Each row is a point on a landscape with many peaks, with its height.
A climber steps from a point to the highest of its 3 nearest points, and stops where none of them is higher. Distance is the straight distance between rows; heights are no part of it.
<63>: 143, 97, 120, 124, 133, 144, 90, 140, 123, 187, 127, 107, 170, 126, 149, 134, 91, 130, 104, 122, 109, 100, 91, 58, 131, 150, 137, 58, 97, 160, 65  height 1.88
<473>: 150, 105, 114, 146, 154, 163, 104, 148, 122, 76, 143, 173, 109, 75, 156, 121, 197, 142, 148, 115, 125, 151, 99, 101, 105, 141, 122, 175, 137, 79, 166  height 4.28
<949>: 146, 133, 135, 146, 177, 156, 115, 140, 141, 98, 115, 161, 138, 93, 132, 185, 144, 152, 179, 150, 87, 136, 103, 101, 77, 138, 114, 178, 175, 101, 141  height 2.91
<310>: 109, 102, 137, 110, 132, 137, 58, 84, 137, 147, 133, 148, 167, 84, 218, 127, 143, 193, 126, 102, 174, 143, 157, 124, 112, 208, 107, 159, 112, 136, 110  height 1.80
<71>: 117, 140, 119, 134, 87, 139, 137, 123, 111, 166, 116, 71, 108, 154, 116, 108, 110, 124, 110, 165, 84, 108, 131, 87, 138, 92, 129, 61, 102, 160, 120  height 1.39
<533>: 125, 168, 101, 95, 64, 141, 161, 119, 155, 157, 147, 101, 105, 168, 119, 142, 107, 103, 126, 161, 94, 107, 131, 117, 109, 39, 179, 70, 65, 121, 113  height 2.56
<1399>: 145, 149, 129, 103, 71, 87, 131, 125, 138, 174, 141, 129, 136, 153, 57, 129, 72, 82, 120, 145, 93, 102, 173, 170, 136, 93, 182, 39, 111, 151, 136  height 4.31
<101>: 165, 159, 148, 159, 87, 131, 115, 176, 107, 150, 179, 186, 97, 143, 117, 73, 136, 122, 78, 159, 98, 91, 132, 189, 147, 131, 179, 96, 161, 159, 112  height 3.66
<734>: 130, 116, 139, 137, 87, 133, 112, 124, 112, 200, 95, 84, 130, 172, 104, 126, 93, 94, 112, 146, 108, 111, 139, 114, 132, 129, 127, 71, 124, 173, 115  height 1.05
<418>: 101, 177, 112, 108, 130, 122, 171, 130, 170, 130, 119, 58, 103, 140, 135, 145, 105, 109, 158, 152, 109, 137, 134, 81, 111, 69, 135, 118, 100, 98, 126  height 4.44
<1375>: 136, 153, 142, 153, 169, 125, 132, 122, 123, 97, 132, 146, 89, 97, 118, 127, 191, 126, 165, 133, 93, 136, 133, 110, 115, 146, 114, 175, 141, 114, 185  height 3.88
<1353>: 132, 63, 161, 120, 120, 144, 73, 123, 94, 110, 107, 137, 136, 112, 155, 122, 149, 148, 142, 86, 141, 120, 115, 115, 144, 195, 100, 199, 101, 160, 153  height 1.93
<1344>: 103, 137, 138, 77, 146, 115, 170, 109, 179, 121, 106, 81, 133, 145, 120, 199, 121, 142, 186, 151, 134, 175, 108, 128, 83, 59, 119, 162, 134, 76, 134  height 3.30
<425>: 102, 138, 118, 134, 143, 136, 143, 69, 90, 88, 95, 126, 103, 83, 177, 128, 195, 155, 154, 98, 159, 148, 137, 66, 88, 177, 50, 188, 88, 90, 154  height 2.12
<265>: 138, 69, 154, 145, 148, 144, 78, 110, 116, 119, 108, 110, 149, 105, 152, 104, 109, 150, 131, 92, 162, 125, 145, 99, 146, 227, 89, 163, 110, 145, 101  height 2.19
<470>: 137, 155, 134, 117, 142, 138, 123, 160, 128, 107, 151, 169, 122, 117, 53, 131, 140, 139, 125, 142, 148, 152, 111, 194, 107, 106, 133, 145, 190, 115, 149  height 3.14
<614>: 98, 108, 106, 130, 108, 159, 82, 82, 114, 96, 149, 103, 117, 108, 211, 101, 164, 161, 107, 130, 209, 165, 163, 107, 131, 181, 76, 142, 87, 140, 97  height 2.74
<1064>: 132, 124, 120, 112, 150, 126, 142, 114, 135, 105, 103, 159, 131, 95, 87, 182, 138, 161, 165, 176, 131, 147, 89, 143, 96, 71, 130, 194, 169, 105, 151  height 2.00
<656>: 126, 116, 87, 121, 181, 158, 137, 142, 128, 93, 156, 146, 117, 86, 168, 117, 167, 169, 150, 137, 132, 122, 116, 108, 85, 143, 136, 160, 101, 104, 127  height 3.04
<507>: 120, 84, 137, 112, 147, 111, 127, 128, 144, 196, 75, 61, 161, 158, 158, 174, 94, 117, 135, 92, 156, 108, 91, 80, 124, 127, 123, 74, 117, 150, 67  height 1.32
<1107>: 134, 125, 97, 151, 147, 158, 123, 84, 126, 90, 112, 182, 111, 50, 215, 142, 188, 150, 155, 92, 157, 147, 128, 84, 77, 201, 79, 212, 98, 43, 161  height 2.02
<434>: 104, 143, 86, 134, 164, 106, 141, 100, 129, 127, 134, 109, 131, 106, 192, 133, 133, 152, 157, 128, 128, 126, 103, 89, 95, 158, 119, 152, 108, 153, 115  height 3.67
<1142>: 170, 132, 133, 149, 132, 166, 130, 176, 92, 73, 137, 171, 92, 117, 106, 108, 173, 118, 69, 87, 136, 158, 78, 156, 176, 124, 96, 131, 191, 63, 191  height 2.39
<882>: 143, 83, 152, 164, 82, 167, 94, 188, 76, 119, 161, 165, 76, 166, 150, 41, 155, 115, 73, 119, 134, 123, 114, 159, 204, 124, 132, 102, 133, 140, 148  height 4.43
<647>: 127, 149, 123, 131, 159, 101, 150, 112, 144, 121, 100, 102, 118, 130, 58, 176, 135, 121, 196, 137, 86, 163, 155, 114, 84, 133, 91, 144, 153, 91, 181  height 0.26
<215>: 136, 152, 142, 131, 166, 87, 149, 117, 155, 128, 134, 152, 159, 123, 36, 160, 104, 103, 169, 113, 91, 150, 169, 169, 104, 124, 119, 125, 160, 107, 153  height 0.38
<644>: 117, 83, 131, 122, 180, 88, 122, 90, 127, 159, 77, 93, 174, 107, 170, 149, 87, 152, 137, 98, 179, 126, 120, 77, 124, 177, 85, 143, 113, 144, 86  height 1.66
<1386>: 125, 95, 171, 147, 119, 111, 95, 121, 85, 124, 77, 121, 104, 116, 133, 103, 153, 141, 112, 97, 119, 106, 138, 123, 163, 163, 111, 182, 147, 159, 166  height 1.75
<654>: 113, 132, 122, 110, 176, 114, 137, 111, 183, 168, 124, 139, 146, 106, 161, 171, 106, 153, 188, 136, 90, 113, 126, 94, 88, 146, 131, 166, 134, 133, 130  height 3.81
<5>: 128, 154, 119, 113, 86, 138, 139, 161, 170, 138, 169, 111, 108, 170, 75, 141, 74, 94, 146, 146, 112, 132, 132, 166, 117, 54, 181, 85, 112, 91, 119  height 2.62
<1430>: 128, 174, 106, 92, 92, 55, 187, 92, 156, 50, 98, 81, 172, 158, 14, 133, 92, 110, 163, 115, 134, 153, 116, 210, 128, 46, 96, 157, 155, 99, 187  height 1.31
<600>: 101, 110, 129, 123, 74, 161, 121, 129, 137, 202, 123, 55, 154, 168, 91, 148, 83, 90, 88, 137, 104, 131, 142, 93, 126, 92, 141, 28, 86, 153, 109  height 1.21
<1016>: 163, 170, 114, 125, 69, 111, 167, 153, 150, 99, 166, 113, 139, 182, 51, 98, 74, 80, 116, 158, 128, 146, 141, 196, 121, 65, 162, 61, 113, 79, 117  height 2.54
<342>: 134, 103, 105, 145, 100, 145, 88, 145, 91, 165, 143, 139, 128, 153, 133, 115, 104, 123, 90, 193, 110, 91, 107, 125, 160, 116, 193, 93, 113, 180, 94  height 4.17
<250>: 86, 150, 137, 105, 176, 77, 182, 81, 187, 133, 108, 111, 147, 118, 180, 198, 95, 150, 178, 124, 120, 132, 131, 86, 98, 123, 109, 144, 127, 110, 113  height 4.72
<1109>: 114, 135, 129, 118, 164, 88, 142, 82, 132, 155, 114, 107, 108, 114, 127, 151, 130, 140, 162, 141, 76, 118, 151, 81, 127, 138, 120, 140, 144, 142, 137  height 3.27
<1060>: 114, 104, 124, 163, 112, 134, 113, 149, 93, 102, 154, 185, 86, 96, 173, 93, 179, 144, 127, 113, 146, 121, 117, 119, 146, 160, 121, 176, 82, 118, 156  height 3.31
<682>: 147, 157, 128, 163, 101, 162, 141, 177, 81, 121, 161, 170, 62, 160, 125, 41, 170, 95, 57, 121, 121, 120, 116, 147, 206, 112, 132, 94, 124, 163, 159  height 4.27
<512>: 101, 121, 63, 134, 127, 114, 123, 83, 124, 128, 160, 122, 138, 87, 236, 117, 133, 170, 142, 140, 184, 134, 130, 95, 91, 150, 135, 142, 80, 160, 97  height 3.73
<886>: 87, 181, 122, 94, 165, 97, 218, 62, 173, 106, 110, 62, 132, 137, 180, 200, 82, 121, 192, 117, 122, 133, 122, 92, 81, 86, 87, 142, 116, 109, 135  height 3.57
<54>: 116, 99, 99, 120, 104, 158, 100, 128, 155, 177, 130, 113, 176, 137, 205, 147, 75, 131, 95, 81, 179, 105, 76, 78, 122, 122, 154, 36, 85, 156, 39  height 1.71
<377>: 114, 150, 101, 129, 150, 131, 168, 84, 119, 78, 115, 126, 128, 92, 180, 119, 190, 140, 172, 100, 127, 147, 133, 64, 83, 146, 87, 157, 102, 120, 157  height 1.95
<1270>: 74, 95, 95, 132, 95, 187, 62, 105, 134, 130, 174, 96, 130, 128, 229, 84, 156, 151, 87, 127, 220, 148, 132, 126, 106, 165, 124, 107, 97, 158, 73  height 2.90
<1256>: 142, 144, 154, 98, 137, 88, 138, 133, 183, 182, 136, 152, 146, 158, 83, 180, 63, 105, 154, 125, 92, 97, 152, 143, 127, 97, 185, 106, 97, 111, 104  height 3.56
<684>: 183, 123, 185, 158, 136, 143, 131, 187, 118, 98, 134, 210, 94, 98, 123, 137, 146, 116, 140, 76, 128, 149, 100, 162, 153, 156, 81, 184, 219, 52, 203  height 2.42
<1143>: 96, 90, 140, 117, 179, 93, 109, 85, 134, 162, 98, 144, 180, 88, 188, 159, 111, 184, 160, 85, 142, 107, 127, 93, 106, 203, 93, 192, 136, 137, 115  height 1.74
<1411>: 80, 137, 90, 103, 155, 101, 168, 93, 151, 146, 119, 102, 150, 133, 221, 153, 93, 152, 143, 126, 128, 92, 101, 76, 119, 111, 130, 126, 108, 159, 97  height 2.57
<30>: 146, 146, 103, 177, 149, 187, 109, 190, 124, 92, 185, 160, 80, 139, 106, 89, 178, 115, 109, 155, 125, 133, 87, 137, 148, 96, 166, 126, 147, 138, 130  height 3.64
<252>: 139, 150, 143, 155, 108, 114, 123, 133, 99, 145, 158, 152, 78, 150, 96, 94, 147, 118, 86, 129, 108, 116, 157, 166, 148, 152, 146, 123, 159, 181, 156  height 3.50
<621>: 132, 80, 107, 138, 113, 163, 65, 139, 93, 149, 155, 129, 152, 108, 167, 85, 128, 162, 100, 151, 118, 113, 104, 126, 126, 145, 161, 125, 93, 196, 100  height 3.74
<348>: 96, 122, 92, 136, 131, 130, 124, 96, 106, 125, 101, 75, 157, 114, 167, 106, 101, 135, 135, 172, 154, 128, 134, 77, 117, 136, 121, 104, 93, 180, 123  height 1.08
<560>: 128, 88, 136, 107, 71, 138, 123, 143, 137, 219, 133, 100, 161, 156, 98, 142, 66, 110, 106, 128, 91, 119, 131, 104, 152, 90, 162, 48, 101, 174, 90  height 1.12
<1250>: 119, 134, 127, 95, 134, 69, 169, 107, 198, 91, 99, 99, 170, 154, 61, 163, 79, 91, 207, 122, 139, 142, 154, 201, 102, 92, 109, 130, 138, 82, 137  height 1.73
<240>: 136, 135, 124, 124, 91, 98, 129, 135, 136, 180, 153, 156, 129, 149, 97, 133, 89, 117, 111, 158, 86, 106, 130, 146, 140, 106, 189, 79, 155, 169, 109  height 4.59
<527>: 139, 156, 163, 123, 169, 137, 134, 156, 122, 115, 132, 166, 113, 124, 93, 153, 147, 124, 147, 131, 98, 127, 148, 151, 109, 128, 143, 150, 181, 104, 130  height 3.55
<1267>: 103, 95, 53, 127, 113, 164, 98, 122, 119, 146, 127, 94, 175, 116, 204, 106, 116, 157, 105, 162, 181, 113, 111, 81, 137, 161, 112, 90, 82, 161, 54  height 0.73
<1227>: 140, 149, 154, 158, 136, 146, 139, 137, 111, 85, 94, 149, 90, 127, 96, 144, 198, 96, 140, 70, 118, 152, 129, 124, 145, 137, 56, 146, 182, 51, 199  height 2.43
<681>: 99, 72, 163, 111, 127, 133, 62, 93, 124, 113, 85, 111, 141, 91, 192, 122, 157, 152, 143, 69, 177, 153, 142, 98, 126, 227, 58, 195, 119, 109, 138  height 1.87
<474>: 111, 78, 133, 124, 90, 179, 67, 144, 100, 123, 165, 134, 124, 108, 221, 81, 151, 167, 90, 121, 177, 134, 145, 135, 127, 175, 124, 129, 79, 157, 86  height 3.03
<380>: 135, 137, 114, 92, 97, 87, 179, 113, 170, 95, 123, 104, 159, 138, 55, 158, 85, 96, 164, 151, 144, 146, 112, 209, 116, 32, 140, 140, 142, 81, 135  height 2.17
<586>: 142, 179, 132, 160, 102, 155, 166, 163, 121, 123, 170, 124, 90, 150, 84, 85, 149, 88, 69, 149, 107, 116, 133, 170, 146, 111, 160, 88, 140, 143, 134  height 3.72
<1230>: 136, 143, 98, 147, 107, 141, 135, 167, 128, 144, 187, 135, 104, 140, 112, 102, 126, 104, 117, 181, 98, 113, 127, 117, 118, 79, 191, 86, 112, 142, 112  height 4.33
<309>: 102, 166, 87, 110, 146, 142, 160, 150, 167, 120, 141, 93, 111, 139, 130, 163, 126, 126, 167, 155, 113, 144, 113, 109, 101, 73, 168, 139, 111, 99, 102  height 3.97
<283>: 127, 154, 171, 71, 164, 49, 172, 63, 197, 179, 96, 94, 151, 137, 84, 198, 71, 120, 185, 129, 93, 113, 182, 112, 109, 129, 136, 142, 109, 108, 141  height 1.82
<446>: 150, 149, 159, 112, 154, 95, 159, 142, 132, 102, 105, 189, 194, 99, 17, 145, 95, 125, 162, 127, 136, 149, 149, 238, 111, 116, 117, 145, 204, 102, 148  height 0.86
<517>: 135, 157, 129, 125, 99, 141, 135, 197, 158, 137, 203, 140, 133, 156, 68, 119, 86, 104, 118, 172, 117, 140, 125, 214, 113, 69, 194, 64, 159, 116, 90  height 2.58
<711>: 128, 169, 128, 118, 111, 72, 173, 120, 156, 111, 111, 115, 159, 166, 24, 126, 90, 75, 172, 120, 119, 150, 169, 188, 116, 110, 138, 84, 133, 114, 138  height 0.87
<415>: 130, 88, 122, 147, 150, 154, 98, 132, 116, 143, 118, 74, 158, 137, 169, 126, 91, 115, 124, 123, 148, 124, 145, 79, 132, 161, 123, 112, 96, 181, 76  height 1.59
<1195>: 119, 139, 104, 125, 170, 110, 151, 78, 118, 104, 89, 135, 131, 99, 160, 152, 178, 152, 188, 111, 111, 112, 147, 66, 101, 164, 77, 194, 136, 109, 151  height 2.27
<1286>: 147, 152, 109, 159, 118, 153, 124, 174, 112, 131, 172, 167, 81, 154, 113, 81, 162, 107, 77, 166, 119, 91, 97, 163, 153, 101, 201, 92, 127, 148, 109  height 4.04
<997>: 145, 109, 151, 143, 152, 138, 92, 147, 132, 108, 112, 206, 125, 79, 167, 146, 162, 149, 171, 103, 96, 105, 98, 116, 89, 181, 107, 200, 134, 102, 150  height 3.36
<1359>: 153, 136, 178, 164, 112, 120, 120, 170, 88, 115, 130, 195, 87, 123, 138, 79, 148, 120, 103, 82, 97, 107, 126, 158, 189, 159, 108, 149, 165, 130, 192  height 4.34
<121>: 117, 131, 141, 102, 137, 77, 163, 124, 157, 176, 121, 104, 139, 131, 139, 169, 96, 135, 150, 137, 89, 117, 146, 95, 121, 98, 164, 108, 114, 119, 115  height 4.38
<423>: 116, 96, 101, 124, 126, 126, 129, 122, 139, 182, 133, 104, 150, 116, 178, 147, 76, 141, 110, 134, 110, 98, 105, 91, 126, 105, 159, 92, 107, 160, 84  height 2.11
<1080>: 82, 100, 132, 119, 172, 73, 171, 54, 146, 160, 60, 69, 183, 109, 155, 170, 106, 155, 170, 102, 111, 138, 142, 67, 122, 164, 60, 158, 139, 165, 116  height 1.70
<444>: 105, 121, 116, 114, 124, 162, 137, 111, 163, 179, 91, 63, 173, 188, 166, 155, 95, 76, 101, 74, 144, 123, 89, 48, 127, 122, 103, 22, 85, 153, 63  height 1.52
<1007>: 121, 124, 136, 62, 139, 114, 133, 130, 194, 134, 147, 113, 142, 166, 117, 219, 79, 141, 169, 159, 116, 134, 141, 160, 96, 46, 168, 155, 95, 68, 102  height 2.60
<1206>: 106, 171, 103, 156, 154, 134, 144, 128, 109, 99, 124, 129, 95, 120, 95, 116, 176, 113, 142, 124, 102, 137, 126, 88, 114, 126, 143, 150, 122, 134, 147  height 4.63
<1294>: 133, 93, 203, 174, 71, 155, 125, 166, 65, 130, 129, 146, 76, 169, 123, 54, 132, 119, 59, 137, 109, 141, 137, 183, 231, 146, 119, 83, 160, 150, 142  height 4.52
<39>: 187, 167, 131, 130, 120, 125, 184, 131, 92, 78, 119, 179, 132, 77, 80, 167, 155, 143, 64, 139, 160, 148, 94, 172, 129, 86, 148, 197, 209, 95, 188  height 1.62
<880>: 115, 135, 86, 176, 112, 172, 130, 161, 93, 103, 173, 157, 47, 152, 130, 57, 200, 120, 64, 134, 132, 121, 112, 125, 203, 127, 129, 119, 96, 107, 168  height 3.95
<433>: 141, 85, 144, 141, 92, 154, 63, 159, 120, 142, 152, 125, 84, 155, 190, 62, 155, 114, 72, 90, 140, 145, 183, 79, 176, 223, 105, 108, 39, 132, 96  height 2.41
<1087>: 150, 156, 114, 97, 112, 112, 120, 155, 166, 125, 155, 129, 144, 148, 76, 143, 80, 124, 143, 171, 148, 163, 128, 189, 125, 50, 187, 108, 168, 97, 121  height 2.65
<848>: 146, 42, 154, 144, 112, 163, 36, 159, 97, 131, 143, 133, 125, 136, 158, 90, 134, 119, 102, 92, 150, 123, 142, 109, 166, 181, 118, 137, 97, 137, 129  height 3.05
<1263>: 135, 80, 130, 138, 132, 157, 43, 125, 151, 172, 150, 129, 171, 123, 212, 86, 131, 141, 92, 67, 195, 150, 147, 100, 102, 209, 120, 124, 97, 134, 59  height 2.63
<448>: 161, 151, 159, 151, 142, 143, 120, 203, 131, 117, 176, 181, 109, 144, 99, 121, 139, 128, 97, 147, 105, 129, 130, 211, 143, 121, 166, 129, 179, 116, 142  height 2.78
<525>: 128, 119, 148, 127, 162, 76, 119, 113, 145, 152, 106, 138, 149, 85, 138, 166, 108, 165, 167, 126, 79, 108, 137, 85, 138, 175, 111, 165, 147, 160, 136  height 3.44
<765>: 90, 136, 89, 82, 85, 133, 156, 76, 142, 156, 105, 81, 156, 157, 231, 183, 84, 113, 113, 131, 151, 79, 90, 73, 102, 79, 158, 85, 61, 153, 86  height 1.49
<1296>: 128, 82, 178, 148, 145, 115, 85, 104, 104, 140, 79, 96, 152, 123, 145, 129, 132, 141, 135, 115, 133, 116, 152, 79, 137, 196, 67, 169, 126, 137, 128  height 1.94
<488>: 115, 150, 103, 142, 168, 139, 120, 150, 134, 116, 149, 139, 121, 116, 139, 127, 145, 143, 141, 163, 104, 121, 123, 107, 98, 116, 168, 143, 117, 130, 112  height 4.29
<234>: 142, 156, 138, 131, 152, 162, 146, 133, 131, 86, 132, 127, 114, 151, 70, 114, 169, 111, 124, 151, 130, 172, 102, 151, 114, 53, 118, 156, 173, 101, 149  height 2.59
<466>: 90, 102, 117, 97, 141, 109, 158, 88, 130, 156, 88, 61, 149, 131, 163, 155, 97, 130, 138, 132, 119, 117, 128, 77, 123, 130, 103, 108, 116, 178, 116  height 1.35
<405>: 129, 141, 148, 172, 108, 127, 133, 144, 77, 114, 132, 128, 54, 160, 124, 74, 186, 121, 90, 118, 117, 101, 139, 149, 190, 131, 128, 120, 124, 162, 165  height 3.96
<1328>: 133, 83, 112, 104, 155, 128, 86, 110, 149, 171, 118, 88, 184, 111, 193, 144, 92, 145, 137, 110, 171, 108, 99, 94, 116, 187, 118, 117, 111, 151, 70  height 1.51
<863>: 130, 67, 155, 113, 120, 167, 37, 144, 121, 117, 135, 113, 115, 134, 171, 78, 141, 135, 84, 79, 170, 141, 134, 121, 144, 242, 114, 137, 77, 122, 80  height 2.83
<699>: 129, 91, 98, 118, 153, 112, 102, 107, 121, 132, 131, 121, 141, 88, 199, 130, 125, 172, 148, 134, 130, 109, 117, 100, 128, 154, 128, 146, 104, 164, 109  height 4.25
<1164>: 147, 152, 133, 113, 137, 98, 137, 141, 177, 124, 139, 138, 167, 126, 59, 152, 97, 112, 146, 136, 93, 133, 152, 185, 110, 112, 154, 99, 161, 103, 120  height 0.27
<1194>: 93, 103, 115, 136, 81, 202, 61, 133, 99, 133, 167, 105, 86, 119, 208, 65, 181, 157, 64, 134, 194, 162, 162, 120, 129, 189, 116, 125, 64, 133, 98  height 2.88
<1024>: 136, 105, 144, 130, 169, 103, 111, 138, 112, 129, 119, 173, 112, 94, 137, 124, 140, 162, 143, 107, 79, 96, 130, 109, 127, 172, 123, 182, 140, 140, 131  height 3.23
<961>: 144, 152, 130, 144, 117, 142, 150, 123, 119, 107, 114, 160, 133, 101, 90, 164, 165, 144, 134, 167, 155, 155, 87, 153, 108, 53, 149, 180, 198, 100, 155  height 2.16
<578>: 105, 132, 134, 79, 109, 100, 151, 89, 176, 185, 103, 91, 160, 158, 190, 203, 70, 138, 116, 109, 125, 53, 101, 96, 123, 84, 162, 108, 97, 153, 73  height 1.14
<806>: 123, 60, 155, 122, 121, 151, 37, 134, 107, 100, 126, 106, 134, 134, 176, 98, 133, 132, 82, 78, 162, 148, 153, 87, 153, 215, 86, 144, 82, 129, 115  height 2.67
<879>: 155, 160, 112, 106, 107, 94, 178, 89, 128, 77, 119, 162, 170, 107, 28, 145, 128, 133, 135, 158, 141, 168, 113, 185, 117, 64, 122, 166, 177, 101, 161  height 0.09
<687>: 95, 105, 104, 126, 134, 159, 97, 60, 91, 103, 96, 127, 127, 98, 199, 102, 179, 175, 140, 120, 166, 156, 149, 89, 123, 179, 90, 151, 97, 129, 133  height 2.32
<696>: 92, 98, 99, 113, 99, 166, 133, 87, 128, 163, 100, 57, 161, 163, 181, 157, 91, 111, 100, 140, 152, 106, 85, 77, 117, 95, 134, 39, 70, 148, 65  height 1.58
<1315>: 99, 137, 119, 140, 115, 118, 155, 116, 121, 147, 123, 104, 109, 133, 90, 120, 124, 108, 146, 153, 100, 115, 157, 87, 146, 110, 137, 119, 119, 159, 134  height 2.09
<992>: 150, 149, 122, 154, 109, 155, 143, 191, 93, 90, 187, 173, 57, 147, 167, 44, 179, 118, 49, 100, 130, 116, 85, 140, 215, 120, 98, 116, 124, 107, 179  height 4.08
<856>: 113, 151, 87, 127, 133, 122, 140, 132, 141, 125, 128, 115, 104, 81, 177, 113, 137, 142, 141, 166, 130, 116, 123, 85, 122, 129, 129, 113, 88, 151, 99  height 5.04
<1032>: 150, 178, 168, 137, 144, 141, 154, 157, 109, 113, 147, 156, 119, 142, 70, 105, 166, 101, 109, 134, 116, 142, 140, 164, 127, 133, 124, 126, 193, 106, 145  height 3.21
<144>: 148, 144, 119, 105, 131, 126, 132, 171, 120, 114, 147, 152, 163, 111, 46, 107, 106, 126, 133, 160, 139, 166, 144, 224, 124, 80, 143, 96, 175, 108, 142  height 2.79
<990>: 159, 100, 170, 160, 102, 124, 93, 188, 88, 127, 131, 187, 71, 135, 149, 71, 132, 119, 74, 117, 124, 116, 120, 159, 209, 149, 120, 140, 154, 142, 168  height 4.42
<1409>: 135, 155, 111, 88, 73, 131, 131, 166, 170, 113, 156, 132, 139, 168, 43, 146, 61, 92, 136, 149, 142, 139, 119, 233, 123, 71, 163, 84, 138, 94, 116  height 2.61
<740>: 177, 160, 161, 134, 123, 125, 166, 109, 77, 66, 94, 149, 116, 89, 68, 138, 163, 137, 91, 109, 171, 159, 116, 150, 130, 94, 82, 183, 218, 66, 203  height 1.36
<727>: 123, 94, 146, 111, 171, 103, 107, 68, 131, 130, 66, 101, 182, 95, 175, 157, 135, 167, 157, 76, 167, 127, 134, 73, 121, 194, 55, 174, 135, 161, 129  height 1.79
<1305>: 142, 93, 161, 166, 101, 161, 64, 156, 88, 115, 113, 124, 107, 171, 132, 73, 152, 107, 95, 121, 110, 92, 128, 137, 193, 173, 114, 102, 138, 162, 137  height 4.30
<974>: 108, 131, 131, 84, 122, 81, 172, 105, 172, 153, 129, 90, 138, 160, 109, 184, 91, 113, 164, 114, 96, 118, 153, 133, 89, 101, 143, 113, 108, 129, 123  height 3.01
<270>: 135, 168, 152, 140, 128, 90, 160, 107, 115, 148, 97, 124, 108, 142, 68, 127, 142, 110, 148, 124, 93, 124, 175, 143, 134, 137, 133, 124, 148, 164, 163  height 0.93
<302>: 117, 129, 140, 82, 127, 107, 153, 113, 174, 118, 108, 130, 162, 114, 88, 197, 92, 159, 191, 160, 137, 155, 136, 179, 109, 49, 165, 157, 165, 81, 145  height 2.64
<485>: 156, 141, 161, 165, 150, 159, 135, 165, 107, 102, 115, 192, 98, 106, 89, 136, 189, 122, 115, 99, 132, 132, 120, 146, 142, 135, 105, 167, 191, 87, 169  height 2.55
<1238>: 128, 82, 118, 158, 114, 167, 76, 121, 88, 110, 135, 104, 120, 113, 162, 74, 153, 136, 118, 137, 154, 114, 130, 107, 152, 156, 126, 122, 77, 157, 132  height 3.34
<46>: 148, 101, 123, 170, 153, 185, 102, 168, 108, 87, 146, 191, 88, 108, 128, 127, 179, 116, 123, 131, 141, 127, 72, 154, 123, 133, 121, 173, 185, 78, 163  height 3.10
<896>: 118, 165, 119, 127, 122, 101, 151, 131, 119, 134, 146, 97, 102, 151, 72, 127, 126, 92, 149, 145, 92, 132, 155, 137, 124, 113, 163, 107, 124, 135, 133  height 1.34
<1284>: 141, 159, 147, 152, 62, 127, 170, 140, 69, 152, 134, 137, 141, 174, 56, 65, 118, 66, 44, 149, 114, 136, 152, 169, 155, 117, 152, 63, 151, 176, 140  height 2.66
<847>: 140, 182, 111, 119, 113, 136, 165, 152, 145, 82, 135, 110, 145, 173, 46, 107, 147, 83, 120, 154, 150, 168, 125, 174, 119, 61, 126, 106, 148, 115, 120  height 3.00
<566>: 126, 112, 122, 130, 134, 80, 101, 144, 139, 178, 122, 151, 133, 106, 139, 168, 85, 153, 110, 151, 76, 96, 129, 113, 152, 140, 188, 121, 117, 168, 101  height 1.83
<580>: 153, 169, 142, 117, 135, 117, 177, 153, 131, 99, 149, 146, 151, 155, 34, 107, 102, 94, 122, 127, 137, 170, 160, 202, 114, 103, 123, 96, 160, 121, 141  height 2.30
<745>: 140, 197, 122, 160, 128, 134, 185, 154, 120, 93, 155, 109, 87, 171, 64, 72, 178, 99, 68, 136, 129, 161, 138, 166, 146, 84, 139, 112, 140, 124, 138  height 3.45
<73>: 139, 143, 111, 154, 156, 146, 119, 155, 149, 136, 171, 170, 114, 114, 122, 135, 137, 137, 141, 151, 104, 131, 125, 135, 124, 120, 159, 147, 136, 134, 117  height 3.91
<304>: 123, 124, 167, 66, 148, 73, 174, 78, 170, 218, 104, 93, 151, 153, 158, 219, 62, 150, 131, 117, 111, 82, 116, 127, 122, 96, 154, 136, 104, 129, 94  height 0.35
<1367>: 140, 160, 148, 123, 147, 115, 154, 109, 144, 87, 92, 142, 162, 131, 34, 153, 121, 110, 168, 118, 147, 175, 139, 184, 93, 93, 107, 137, 184, 96, 164  height 0.55
<1067>: 116, 131, 81, 158, 113, 150, 130, 127, 87, 128, 154, 113, 80, 125, 161, 67, 158, 137, 86, 170, 123, 99, 123, 105, 142, 110, 145, 109, 80, 165, 115  height 2.98
<239>: 127, 92, 134, 166, 99, 132, 80, 149, 71, 135, 138, 166, 76, 145, 163, 59, 152, 138, 96, 149, 113, 82, 99, 147, 192, 137, 168, 109, 118, 160, 125  height 4.22
<1220>: 126, 113, 108, 131, 167, 130, 118, 116, 112, 96, 120, 166, 121, 74, 182, 134, 160, 164, 169, 111, 128, 103, 121, 92, 88, 189, 78, 189, 106, 104, 154  height 2.76
<1108>: 159, 140, 125, 83, 163, 80, 178, 129, 158, 83, 93, 137, 200, 113, 12, 161, 66, 115, 175, 123, 150, 149, 145, 216, 130, 107, 102, 131, 167, 104, 143  height 1.26
<29>: 153, 170, 165, 145, 151, 108, 152, 112, 111, 115, 106, 161, 113, 130, 65, 152, 173, 116, 148, 90, 124, 127, 180, 155, 117, 169, 97, 138, 193, 98, 181  height 2.94

Where does a climber stop that starts at each point below?
<507>: <856>
<1386>: <250>
<1267>: <856>
<696>: <856>

Call two points neighbours if one is among the 3 nearest of the other. Go from one point of each pair to the other, from neighbour to neighbour, staying as high as possible. Name the lowest point that can't be avoided.
<250>, <1286>: <886>
<1206>, <473>: <1375>
<418>, <856>: <309>
<1206>, <856>: <488>
